Points on a hilly landscape, in no order, each with its height.
From any point a climber steps to the highest of the 2 points nearest to it. It stops when none of these is higher. Distance is the straight distance between rows; heights are no part of it.
Z490 (h 205): [ 98 115  62  76 121 104 101 106 113  97 107  89  89  95 105  90 104 117
 103  94]
Z121 (h 520): [ 94 116  77 101  91 111  90 105 103  99  95 102  86  97  73 102 106  81
 102  69]
Z481 (h 295): [114  81  85 107 108  83 101  92 105  62  72 104  95 106  92  85 106 104
 119 105]
Z331 (h 479): [ 93  97 133 104  84  87 123 101 117  89  81  95  77  99  92 132  97 104
  99  98]
Z90 (h 418): [112  89 105  81  68  94  95 113 111 100  95 101 121  72  73 104  95  96
 121 106]
Z611 (h 555): [110  97  88  96  88  97  93 107 103 107  86 101  92 105  62 124 119  61
 114  80]
Z42 (h 330): [ 92 100 102  77  94 100 131  97  73 118  81  99  97 124  72  93  99  65
  81 121]
Z748 (h 332): [ 91  95 103  85  86  87 125 100 103  70  75 107 115 109  73 113  92  82
  96 110]
Z268 (h 494): [101  86 110  87 104 132  99  94 120  84  99  93 100 103  93  82  89 132
  99 104]
Z597 (h 417): [107  84 106 117 110 131  86  89 110  73  87 102 107 124 102  83  90 120
  96  96]
Z729 (h 461): [100 113  80 124 104  90  86  96  78  82 112 113 119  85 128 101  95  88
  82  96]
Z435 (h 96): [123  74 112 130  99  71  83 101  75  97 106 109 118  89 102 116  89 118
 111  83]
Z239 (h 307): [ 97 114  90  82 100  93 103 104  64 126 110  88  97 101  90  73 101 111
  91 101]
Z599 (h 274): [102  84 132  95 112 133  87  99 118  99 104 103  83  98  82 106  91  94
 111  93]
Z124 (h 458): [ 85 100  61 103  81 117 106 118 115 113  88 112  79 115  96  88  96  90
  97 101]
Z688 (h 347): [ 96 100 127  69 118 111 101  98  97 114  93 108  93 114  93 103 100  89
 122 129]
Z485 (h 322): [114  77 102  74 104  85 117  92 100  97  97  89 102  94 101  94 121  89
 117 114]
Z300 (h 319): [107  79 127 114 103 134  81  97 111  84  96  89  78  88 104 103  75  86
  90  86]
Z690 (h 732): [ 96 102 113 110 119  95 113  98 120  98  93  98  86 106 125 114 107  88
  99 105]
Z83 (h 527): [122  67 103 127  77 105  94  89 106  86 114 106 115  97 123 101  85 136
  78  99]
Z516 (h 449): [104 114  95  83  88  85 107  96 119 100  89  92  94 111  69 129 128 102
 116  84]
Z44 (h 117): [ 91 124  88  81 119 115  89  97  88  78 101  99 126 103 105  87  76 137
  84 103]
Z205 (h 399): [116  56 114 111 121 110  76 116  91  92 101 112 121 102 106  86  93  96
 120 107]
Z82 (h 521): [ 93 107 107 130  82  98  93 103 123 104  66 103  68 116 118 110  85 105
 105  97]
Z873 (h 353): [ 95 115 106 100 104  76  92 110  90 103  95 103 109  87 109 111 110  91
 125 102]
Z37 (h 243): [105 108  62  65 108  96  99 109  80  95 105  91 107  85  83  78 101  92
 104  98]
Z591 (h 525): [ 90 108  81  70  83 108 115 108 129  88 101  90  88  85  94 110  95 116
 103  95]
Z114 (h 310): [107 100 124  87 128  94  95  95 120  97  88 104 129 123  92 105 114 105
 122 113]
Z714 (h 529): [ 97  94  57 109  87 107 101 101 111 107 106  98  74  87 133  76  91 103
  88 110]
Z794 (h 275): [ 84 107 128  78  79 106 100 118 121 119 109  97 112  81  97 114  90 109
 115 107]
Z178 (h 153): [101  94 123 103  91 119  98  98 140  98 116  87  91  77 112 122  95 109
  95  88]
Z127 (h 592): [112 108 103 126 103  80  91  97  94 105 127 101 112  89 114 129 119 102
 102  77]
Z954 (h 475): [107  98  73 108  97  85  98  91  79 100 115  93  89  92 128  88 120 116
 102  95]
Z898 (h 593): [ 88 103 111  89  91 120 118 113  99 138 115  99 103 108  73  92  91  71
  80  99]
Z450 (h 515): [ 94 110  69 110  94 108  89  98 110 109 112 101 109 109 121  90  97 136
  88  99]
Z588 (h 203): [ 96 105  64 133  88  82  77 110 114 108  87 128  95  99  95 101 105  86
 112  97]
Z891 (h 436): [ 95 122  76  96 109  94  84  99  74  93 123 100 112  73 125 110 101 107
  91  88]
Z497 (h 491): [100 106  89  89  82  73 119  93  91 105  98  91  99 101 116  81 118 134
 111 116]
Z335 (h 114): [112  93  96 116 112  86  65 101  92  75  91 111 109  94 122 105  99 120
 118 102]
Z260 (h 682): [110  81 100 123 118  90 110 108 118  96 104 102  96  97 107 106 111  71
 103  89]
Z664 (h 88): [ 93 118 107  67 136 111  96 101  79  93 113  98 115  94  87  80  78 117
  84 108]
Z561 (h 161): [107 104  88  56 136 109 107  94 102  98 110  83  88 104  92  78 104 128
 100 105]
Z537 (h 608): [113  83  78 125  73  76  80 106 112 117  95 113 105 102  78  95 110 115
 123  98]
Z5 (h 358): [ 98  98 115 116  82  83 137  83  94  77 100  92  90  81 106 101 101  94
  82  90]
Z541 (h 518): [106  65 125 137  89 100 112 101  86 107  97 103 102 123 112  76  91 114
  90 110]
Z214 (h 165): [107  86 118  83  94 125  91  96  75  96 122  99 128  92  73  84  90 115
  93  92]
Z816 (h 615): [ 95 105 112  94 141  95  97  85  89  82 110  99 102  94 128 102 113  96
 102 105]
Z577 (h 645): [ 85 121 114  68 105 101 111 102  80  95  93  86  78  83  91  90  71 120
  82 108]
Z446 (h 335): [ 86 111 117  90 108  86  83 107  84  87  92 106 112  77 125 105  88 110
 116 112]
Z788 (h 554): [ 98  88  84  80  91  82 117 113 102 121  90  97  77 107 103 121 124  62
 116 115]
Z978 (h 360): [ 84  92 115 126  89 108 112 115 115 104  93 119 128 121  97  94  88  84
  92 111]
Z744 (h 591): [123  76 108 123  89  86  86 100  70 110 118 106  96  92 145 108 104 116
  88  95]
Z398 (h 389): [114  89 111  82 121 106 116  89 109 119 108 101  98 116  85 107 126  66
 105 115]
Z884 (h 317): [ 87 138  90  90 110  83 106 103  86 117  94  88  64  99 110 104 108  96
  99  93]
Z573 (h 371): [114  76  99 119  81  79  82 110  79 110  91 102  80  87  97  89 101 103
 128  96]
Z185 (h 116): [ 95 106 106  87 101  99  88 110  84 130 100  96  77 102 101  96 110  94
 122  97]
Z191 (h 662): [127  75  79 103  68  90 117  95 106 101  85 103 115  95  57  98 111  80
 101 103]
Z743 (h 634): [113 111  80 134 114  95  83  92 113  96 115 102 103 100 123 117 115  96
  97  81]
Z960 (h 366): [107 100  93 114  98  79  87 117  94 108  97 115 113  87  91 104 105  65
 124  96]
Z780 (h 648): [117  76 124 137 126  81 115  95  86 106 100  99  98 108 100 100 105  72
 102  91]
Z871 (h 465): [ 94 124 109  81 127 108 105  88 125 111  99  95  74 127 104 113 111 120
 100 102]
Z908 (h 402): [ 93 125  91  97 100  92  74  97  98  95 115  95 111  80 143 120  85 117
  90  97]
Z241 (h 627): [ 92 121  89  93  96 110 100 101  92  97  85  86  58  93  91 102  83  93
  82  80]
Z486 (h 356): [ 86 114  92 122  57  97 101 103 104 104 101 112 113  94  86  98  94 119
  94  90]
Z404 (h 660): [ 81 130 109  94  99 104  99 105  93 122 109 107 134 108  81 101  98  84
  96  98]
Z393 (h 369): [ 91  90 103 123  94  82 120 110 121  96 101 114 128 105 112 101  95  96
 100 119]
Z80 (h 430): [ 99 110  95  64 108  98 121  92 116 102  95  91  91 116  73 134 123  90
 102 105]
Z265 (h 300): [112  83  92  84 110  94 119  91 122  66  94  93  92  91 101 106 118  96
 106 100]
Z583 (h 599): [ 97 101  69  99  99 110 104 113 100 120 120  91  88 102 118  68  94 116
  85 100]
Z96 (h 152): [ 97 102  75  92 107 130  75 105 100  73 104 108 120  95  98  84  81 121
  95  96]
Z640 (h 778): [ 90 109 110 102  82 109 116  87 108  92  81  86  66 106 107 107  81 110
  78  94]
Z442 (h 308): [ 78 139 103  85 112  82 107  92  88  84  88  96 100  85 124 109  90 104
  97 110]
Z367 (h 560): [ 97 101 116  79 123 118 124  87 111 117 114  97  65 123  97 103 104 108
  94 116]
Z706 (h 379): [ 88  90 113 101  97  96 123 104 114  90 119 101 122  82 129  97  95 103
  92 121]
Z695 (h 565): [102 111 112 125  87  91 110  96 113 115  95 104 122 127  70 109 119  85
 101  79]
Z839 (h 434): [108  73 104  97  85  99 110 118 127  99 105 103 103  76  84 111 103  78
 110  95]
Z309 (h 175): [ 98 105  97  79  68  86 107  98  97  98  65  97  99 119  72 101 106 115
 116 112]
Z878 (h 367): [103  90 103 105 139 115 104  85 113  74  84 105 103 135 100  82 113 104
  99 107]
Z868 (h 626): [106  74 100  93  75 125 107 108  97 125  95  93  91 114  80  72  99  90
 101 110]
Z348 (h 84): [ 83 121 107 117  90  97  69 111 104 102  86 111 108 106 125 109  81 123
 115 106]
Z612 (h 222): [ 93 111  64  96  96  99  95 108  78  85  86 113 107  94  82  82  95  80
 104  95]
Z368 (h 411): [ 97 107  92  64 119 111 119  99 116 107 111  96 111 113  76 110 110  75
  89 109]
Z853 (h 638): [104  90  71  75  90 112 100 109 128 108 105  98 120 101  96  85 106 109
 116 111]
Z250 (h 468): [103  64 130 104 103  97 119 114 127 103  90  98  88 105 115 103  97 100
 109 120]
Z574 (h 138): [128  77 121 117 124  98  82  89  84  82 112 107 132 111  99 109 110 120
  98  83]
Z863 (h 211): [ 94 110  71 126  92  88  85  96  83  90  88 123 108 108  89  84 106  94
 104  95]
Z378 (h 261): [ 99 109 119  98 118 121  81  92 112 115 108  88  60  91 118 116  90  90
 101  88]
Z665 (h 552): [117  75 115 146  93  85  97  91  85 110  99  97  82 113 130  96  98 113
  92 101]
Z648 (h 354): [105  94  78  62  94 105 112 102  96 110  76  91 118 110  77 114 108  67
  98 135]
Z155 (h 497): [ 85 113 115 122  79  80 112 104 115  88  64 106  82 107 107 126  85 100
  96  99]
Z244 (h 702): [109  76  68  76  97 114 106 112 125 111 116  91  87  88 106  89 121  89
 116 100]
Z921 (h 182): [101 112  71  97  92 106  94  88 100  65 105 104 119  87  90  87  94 126
  97  93]
Z616 (h 742): [ 84 118  82  93  97  95 146 103 110 111 115  89  92  98 105  98  99  95
  66  99]
Z211 (h 325): [ 74 130  93  75 114  85 122 111 105 103  93  89  82  94 130 107  89 106
  87 119]
Z650 (h 368): [ 95  99 105 132  73  76 106 101 101  88  97 113 113  83  85 106  88 106
  94  93]
Z411 (h 681): [ 88 116  75  86 104 105 120 129 124 127 122  88  95  96 105  85  86 106
  68 104]
Z671 (h 499): [ 84 121  95 103 107 117 105  98 119  94  94 100  99 117  94 100  95 103
  86  91]
Z353 (h 416): [106 101 108 121 123 108 102  97 127 117 104 100  94 137 108 102 130  93
 109  92]
Z181 (h 361): [ 85 106 114 109 107 120  87 104  80  89  96 109 109  92 113  92  74  78
  86 105]
Z220 (h 254): [ 97 120 127  90 100 106 109  83  99  95 122  84  90  69  85 115  95 112
  85  79]
Z814 (h 597): [116  51 103 122 100  89 123 108  97  89  73 110  97 111  80  83  85  78
 106 107]
Z633 (h 492): [100  80  92 106 110 133 105 111 101 120 121 100  99 106  99  80 107  71
  91  92]
Z349 (h 536): [106  96  96  97  84  95 102  95  93 111 100  95 119 118  99  81 116 121
 112 106]
Z972 (h 263): [ 77 131 107  85 121 114  77 110  96 116  94 102  80  96 110 102  76  93
  99 102]
Z755 (h 265): [ 93 106 147 108 110 100  96 101 106  95  99 101  96  82  96 122  90  91
  99  92]
Z18 (h 464): [101 119 121 104 117 106 109  73  89 126 110  94  69 126  85  98 115 102
  88  84]
Z480 (h 625): [109  84  85  92  96 107 104 104 137 103 104  92  72  93 114 106 117 114
 119 100]
Z67 (h 796): [ 84 121  85 102  85  88 122 103  87 101 107  98 104  84  98  97  96  89
  83  96]
Z845 (h 485): [ 83 121  62  84  94 113  98 122 109 107  87 103  81 113  74 112  91  84
  95  85]
Z391 (h 355): [100 118 126  94 120 114  90  82 126  96  97  93  68 105 102 132 100 107
 100  90]
Z565 (h 451): [ 92  97  98 108 126 124 113 101 121 120 118 103 102 125 110  90 112  84
  91  99]
Z236 (h 290): [ 98 108 123  89  94 100 100 103 125 111 109  97 127 105  86 115 112 106
 117 106]
Z184 (h 692): [108 117  89 141 106  98  89  81  88  96 107  95  97 113 112 107 107  91
  78  75]
Z132 (h 126): [112  96 112 116 111  82  81  98  87  88 103 113 128 114 120 109 109 129
 105  98]
Z804 (h 637): [ 95 109 124  95 127  92 105  89  90  87  70 110  83 122  90 109 108  84
 113 110]
Z879 (h 575): [105  98  82 102  75 107 105 105 103 132  96  99 109 122  85  81 117  97
 106 105]
Z679 (h 551): [ 91  84 109 112  81 121  97 114 124  89  67 107  72 113  99 104  77  99
 100 105]
Z271 (h 376): [109  87 108 145 101 120  84  93 105  75  89 107 113 117 102  94  76  99
  83  93]
Z253 (h 56): [ 96  87  71  89 104  94  97 111  95  87  86 107  93  89 113  79 106  79
 123 117]
Z585 (h 378): [102  98  81  95  80 106  77 115  61 115 124 110 113  78 100  89  92 108
 101  91]
Z860 (h 405): [ 97  95  91  62  97 118  87 124 106 115 104 101 127  80  90  97  92  77
 117 114]
Z238 (h 435): [112 102 104 122 104  98  78  91 104  72  85  93  83  88 105 109  90  97
 103  85]
Z828 (h 588): [100 102 114 124 101 106  90 101 101 101  95 107 108 112  76 100 103  86
 101  79]
Z623 (h 422): [110  80  86  77  85 103 106 123 111 111  99  99 113  80  85 110 102  57
 111 112]
Z598 (h 278): [ 98 119  86 108 106 106  79  88  71  96  92  90  84 111 117  86  86 112
  85  90]
Z392 (h 392): [ 86  91 116 107  79 113 109 116 108  97 114 108 130  80 109  96  77 101
  88 111]
Z475 (h 350): [122  86  89 117  99  85  75 104  98  93  88  98  84  91  86 100 112 106
 132  78]
Z977 (h 415): [ 98 118  90 105 111  92 112  74  99  95 112  74  84 105 138  95  92 107
  68  97]
Z953 (h 363): [ 91 113  90  96 105  87 119  91 114 101 104  82  85  96 143  98 105 118
  91 112]
Z258 (h 336): [108  87 113 114  98 100 111  82  79  72 105  87  95  88 120  89  94 107
  80  98]
Z323 (h 370): [107 112  86 122  83  76  72  87 105  98 118 103 104  93 147 126  95 118
  90  92]
Z556 (h 528): [103 113 102  87 137 113  99  92  99 100 136 101 116  96  93 103 116  85
  94  89]
Z79 (h 334): [ 97  96 101 107  76  62 101 115 100  97  83 117 128  83  89 104  84  95
 120 121]
Z773 (h 380): [119  75  97 108 114  97  76 113  96  98  97 110 132  95  79  93 104  73
 126 101]
Z642 (h 412): [ 85 109  94 106  92 124  96 107 110  94 115 101 118  89 123  96  67 107
  72 101]
Z329 (h 103): [120  82  99 132  96  76  68 100  93  88  86 114 108  99  98 108  88 135
 119  91]
Z836 (h 437): [ 96 112  79  94  87 116  69 116  88 116 121  93  94  76 107  99  88 118
  99  77]
Z881 (h 629): [ 97 112 109 132  89 105  85  99  84 103 107 101 100  95 102 106  96  91
  88  78]
Z248 (h 447): [ 87 113 111  95 122 126 110  93 108  90 114  97 112  98 108  95  81  99
  71 101]
Z971 (h 89): [120  70 120 139 112  90  85 113  80 113 119 110 117  89 103 117  92  89
  98  79]
Z509 (h 459): [100 108  73 119  88  96 100  78  89  96 118  99 105 101 135  95  89 117
  66  99]
Z302 (h 585): [ 95 102  72 119  73  99  77 114 117 125 104 120 120 112  99  89 105 111
 118 108]
Z168 (h 661): [ 92  86 130  98 114  98 123  97  95  92  71 111  87 132  97 100  98  83
  96 126]
Z837 (h 618): [125  61 122 120 118  86 117  97 100  93  91 101 100 102  70 103  96  80
 109  87]
Z872 (h 396): [108  87  93  77  81  98  80 112  85  96  93  99 109  84  87  83  96 108
 129 110]
Z412 (h 541): [ 87 123  93 109  94 104 110 102 130 119 107 103 113 121  90 110 117 100
  98  83]
Z52 (h 210): [102 106 105  92 119 107  95  86 117  74 109  93 115  96 110 108 108 128
 105  96]
Z907 (h 384): [118  91 121 102 117  89 110  88 119 109  94  93  87 125  82 112 130  99
 118  93]
Z838 (h 490): [ 80 114  74  87  77  85 109 119 124  95  91 109  96  84 109 112  97 102
 116 111]
Z721 (h 602): [ 96 104 143 107 114  94 110  94  76 128 117 107 114 111 101 101 111  78
  98 110]
Z78 (h 343): [ 84 108  92 101  60  89 100 115 107 106 104 115 128  80  91  96  89 114
 107 117]
Z829 (h 200): [109 102  81 118  99  86  90  91  97  68  98 116 122  95  88  99 106 109
 101  90]
Z900 (h 454): [110  79 129  98  83  93 127 103 115  99 105  95  96  92  81 112 110  96
 103 101]
Z252 (h 187): [107  98 122  65 106 124  89  91  76 111 122  89  98  85  72  84  93 115
 104 101]
Z8 (h 563): [ 98  84  94  91  96 110 118  99 139  83  83  91  66 104 126 110  97 107
  98 110]
Z865 (h 259): [ 86 108  81  86 132 102 131 103 106 110 100  97  71 120 107 102 117  69
  84 105]
Z484 (h 54): [102 108  99 107 109 115  58 101  81  83 110 119 125  92 124 116  84 107
  93  87]
Z199 (h 635): [106  92  77  81  63  96 125  97  92  93  85  94 100 101  61 102 105  79
  94 106]
Z403 (h 519): [ 98 111 104  92 103  98  87  99  79  85 116  95 105  58  87 108 105  84
 107  74]
Z763 (h 280): [ 99  96  77  86 123  94 122  91 108  83  92  97  81 112 106 102 125  84
  99 102]
Z824 (h 364): [105  99  98  84 102 103  99 107 100 111  75 106 134 117  82  90 100  74
 109 128]
Z959 (h 542): [105 111  92 110 124  80 103  75  72  86  99  92  91 103 125  92 122 106
  91  98]
Z757 (h 68): [ 89 128  92 108 105 107  59 109  93 105  99 113 120 100 113 116  93 110
 109  91]
Z528 (h 698): [104  94 103 117  88  73 122  93  72 105 123 102 124  94 105  93 114  90
  91 102]
Z568 (h 607): [101 109 102  77 120  99 104  87  76  90  76 108  94 124  65 102 112  66
 105 106]
Z559 (h 669): [ 98 100 130  92 133  79 122  84 104  84 100 100 103 103 116 111 114  98
 104 118]
Z885 (h 631): [130  85  76 105  73  90  85 100 108 114  89 100 111 102  66  96 119  90
 123  95]
Z746 (h 375): [108  78 100 146  85  66 111 100 105  99  87 107  91  87  94 109  82 104
 104  94]
Z170 (h 316): [ 85 111 105 103 113 111 118  95  85 119  93 106 100 132  81  85 105  69
  85 101]
Z589 (h 558): [115  80 100 144  76 107  98  95  86 105 120 114 118 106 110  95  96 110
  72  91]
Z370 (h 377): [ 83  92 103  94  96 113 105 118  84  99 111 109 122  83 105  82  82  78
  92 112]
Z759 (h 163): [ 87 121 109  83  74  81 109 107  94 121  86  94  89 107  93 102 105 117
 114 108]
Z726 (h 197): [ 97 134  87 109 120 110  61  90  89 102 100  88  83 102 111 109  91  98
  91  76]
Z289 (h 632): [ 83 122 132 103 102  95 103  95  76 117 109 107 130 111 101  99  99 104
  94 106]
Z310 (h 326): [112  80  88  99  94  68  98 103 103  76  91 117 142  90  90  90  95 111
 122 123]
Z937 (h 283): [ 99  93  95  70 116 105  94 107 104  93 124  97 123  77 122  93 101 114
 112 113]
Z540 (h 150): [126  75 117 108  97 106  87  96  71  97 116 106 137 100  77  95 112 107
 100  85]
Z74 (h 486): [ 90 105  83 115 111  93 100  93  94  82  93 107  99 103 129  89  98  99
  93 109]
Z869 (h 578): [108  74 109 123  87 105 105 108 111  83  79 106  93 102  82  91  86  99
 101  98]
Z600 (h 556): [ 96  84 108  89  95 132 119 106  95 130 112  94  73 108  86  78  95  82
  82 100]
Z415 (h 728): [ 87 109 107  96  81  96 115 102  74 100  96  92  87  82 107  86  84 111
  88 104]
Z775 (h 511): [ 87 143 102 111  97  95  91  93  96 124 112  85  88 109 125 111  86 116
  77  90]
Z975 (h 333): [ 95 121 103  85 136 106  93  89 107  97  87 106 115 139  95  93 119 105
 112 106]
Z164 (h 362): [116  83 118  71 135 113 110  82  92 101  98 108  86 117  85  96 111  78
 115 129]
Z737 (h 69): [ 92  90  92  74 122 118  89 107 102  88  82 103  80  93 101  93  95  84
 115 108]
Z534 (h 668): [102  86 106 129  69  83 118 100  82 116 128  98  99  77 123  92 107 103
  84  98]
Z231 (h 144): [ 94 119 108  65  90  88 107 103  87 136  98  91  80  91  80 112 109  92
 111 106]
Z419 (h 581): [115  84 114  84 102  98 100  95  93  94  81 101  92 105  65 109 112  75
 114  99]
Z833 (h 493): [103  63 121 112  86 105 130 103 113 103 100  97  98 111 111  75  97 108
  92 119]
Z140 (h 186): [122  84  75 115  95  88  82  96 115  76 117 106 111  75 102 108 109 121
 112  86]
Z943 (h 463): [115  94  97 114  98 118  74  83 111  78 111  98 113 111 129 109  92 135
  81  91]
Z146 (h 315): [113  83 118  98 110 107 101  87  68  91 128  96 111  83 113  99 105 114
  81  91]
Z138 (h 340): [ 86  96  99  83  87 112 123 102 111  95  80 105 102 125  78 101  93  92
  92 116]
Z731 (h 385): [ 90 104  96  89 109 115  78 120 105 112  95 110 123 111  90  93  98  82
 119 106]
Z76 (h 374): [ 99  92 104 129  81  74 120  99  92  93  93  94  71  73 123 107  97  79
  92 101]
Z448 (h 557): [107 110 110 104  93  81  94 100  99  93 120  96 116  71  86 122 119 101
 114  73]
Z40 (h 423): [100  82 136 112 126 118  73 109 103 102 101 112 116 116 104  98  94 102
 115 108]
Z646 (h 472): [ 96 113  90 101  92  82 101 108 126  94  82 104  89 106 100 120 114 104
 121  98]
Z357 (h 517): [104 107  82  89  83 108  80 107 106 115 113  93 101  95  92  95 108 130
 114  83]
Z555 (h 365): [102 110 103 100 107 111 100  85  72 117 114  85  86 118  94  80 109 118
  83  85]
Z97 (h 684): [ 89  85 114  92 125  95 116 109 121 106  87 111  90 129 117 108 108  74
 107 129]
Z670 (h 313): [ 83 116 121  74 117 116  88 104 109 106  86 103  77 104 111 110  85 112
 114 119]
Z752 (h 586): [112  86  98 134  86 114  78 101  96  91 116 110 114  85  99 107  90 101
  85  79]
Z936 (h 299): [104  91 113  74 116  97 104  90  77  90 132  96 129  80 112  93 111 110
 101 106]
Z408 (h 352): [ 96 115  78 105  81  97  73  99  60  95 100 115 112  92 101  91  87 127
 100  93]
Z590 (h 342): [ 94 100  86  64  92  98 122 110  89 131  83  92  89 122  89 105 102  75
  92 136]
Z951 (h 357): [ 98  88 113 133 110 121  90 102 105  90  90 104  93 104 120  97  79  74
  83 102]
Z135 (h 351): [ 99  82 104 105  85 114 117 101 114  92  88 112 132 122  82  78  92  97
  94 117]
Z542 (h 198): [ 90 121 108  96  89 120 101  97 128 106 124  82  95  81  98 115  85 123
  77  79]
Z631 (h 469): [ 96  77  61 105  70  98 123 115 122 104  93 109  79 103 102  94 110  87
  99 108]
Z522 (h 587): [112 112 115 126 120 102  97  71  92  99 104  88  76 113 101 107 122  97
  88  75]
Z58 (h 404): [ 88 142  96 101  99  84 122  87 103 113 100  78  72 100 110 111 105 117
  79  90]
Z46 (h 650): [ 96  97 120  88  99 113 122  88 104 109 100  88  48 106  95 110 101 104
  86  99]
Z148 (h 102): [ 96 100 130 112  91  98  82 103 114  98  89  94  95  93 130 109  82 124
 109 110]
Z177 (h 206): [ 91 113 100  90 128 116  88 101  99 120 115  88  79  97 116  96  94 104
  94 100]
Z963 (h 91): [100  91 114  73 112  98  87 101  80 102  94  94  69  81 101  93 104  98
 126 103]
Z196 (h 590): [ 81 132 114 104 104 100  99  97  73 115 118  94 114 101 127 105  86 114
  70  98]
Z270 (h 568): [ 96 111 128  98 135 109  91  94  82 112 127 111 120  98  91 106 110  66
  99  97]
Z608 (h 450): [112  94  90 110  94  66 104  89  99  90  92  91  88  98 113  95 125 124
 119 100]
Z785 (h 448): [ 99  75 140 111 112 105 104 115 131  95  80 111 111 113  93 112  81  96
 112 111]
Z161 (h 628): [ 98 121  91  81  88 106 115 108  93 132 104  96 128 103  68 103 103  66
  83 106]
Z24 (h 271): [108 117  84  59 111 101  92 103  81 122 100  90 110 100  66  81 100  95
  99 105]
Z571 (h 311): [105  89  86  78 102  89  96 104 113  68  80 105 115  92 102  86 106 121
 128 118]
Z569 (h 393): [107  90 113 121  91  78 103 109  97 103  83  98  73  85 103 108  98  95
 114  93]
Z955 (h 219): [ 91 136  92  90 109  90  90  91  65  90  89  89 100 105  98  90  94 130
  95  94]
Z946 (h 606): [100  89  61  75  81 108 119 112  92 108  93  96  97 101  74  87 100  65
  90 103]
Z904 (h 253): [ 87 133  64  98 108  91  94 107  99 114 102  93  88 101 113  96 105 107
  95  93]
Z159 (h 537): [ 99  77  93  99  88  97 125 101 113  70  79  97  66  93 116 109  90  87
  89 108]
Z396 (h 583): [105  95  69  80  74 118 102 109 124 110 104  92  92  96  80  89 100 117
 108  90]
Z662 (h 579): [ 95  81  76  87  94 112 113 119  98 117  95  99  81 112  86 109 108  43
  99 110]
Z338 (h 630): [104  95 120 115  95  92 102 104  74 121 131  90  94  81 134 108 111 100
  91  93]
Z434 (h 576): [ 91 102 111  60 101 115 111 103  98  87  88  95  98 101  83  88  80 124
 100 116]
Z397 (h 694): [ 90 120 101  96  88  90 107  94  90  90  95 109 143 104  81  95 100  98
  98 109]
Z896 (h 228): [111  94 124  80 115 134  76  96 106 116 119  98 104 108  79  95  99 116
 114  95]
Z675 (h 129): [ 98 141 105 101 133 111  86  75  86  98 109  85  89 112 105 106  94 105
  73  83]
Z292 (h 188): [ 93 122  89  95  91  83  95  90  86  85  70 102  98 115  89  89 106 132
 115 101]
Z108 (h 726): [108  99  92 113  82  74 115  90  86  92 113 112 150 103  89  89 114 103
  92 110]
Z718 (h 508): [102 114  98  91 103 106  94  80 102  64  81  88  64  84  95 115  91 100
  93  81]
Z632 (h 252): [ 96 110 110  74 117 107  89 103 118  95 113  94  98  83 106 114 109 112
 121 100]
Z772 (h 553): [102  98  62 120  90  95  66  99 112  99 105 122 110 106 112  99 110 131
 114  99]
Z644 (h 127): [111  73 130 118  85 106  95 109 132  94 101  91  88  80 112 109  83 120
 110  95]
Z638 (h 349): [123  72 119  94 110  82 119  88 106 118 106  89  80 102 103  98 135  90
 121 109]
Z818 (h 291): [102 105 143 105 109 106  97  82  79 101 125  93  97  77 105 113  97 103
  87  88]
Z827 (h 162): [111 104 102 101 101 115  80  81  92  69 103  96 117 105  94  97  97 142
  94  81]
Z56 (h 488): [ 95  81  85 118  79  94 109 109 106 104  95 106  87  89 122  81  99 101
 103 115]

Where does a climber stop that starts at each point below?
Z860 => Z690
Z442 => Z108
Z872 => Z690
Z44 => Z184
Z435 => Z67
Z177 => Z244
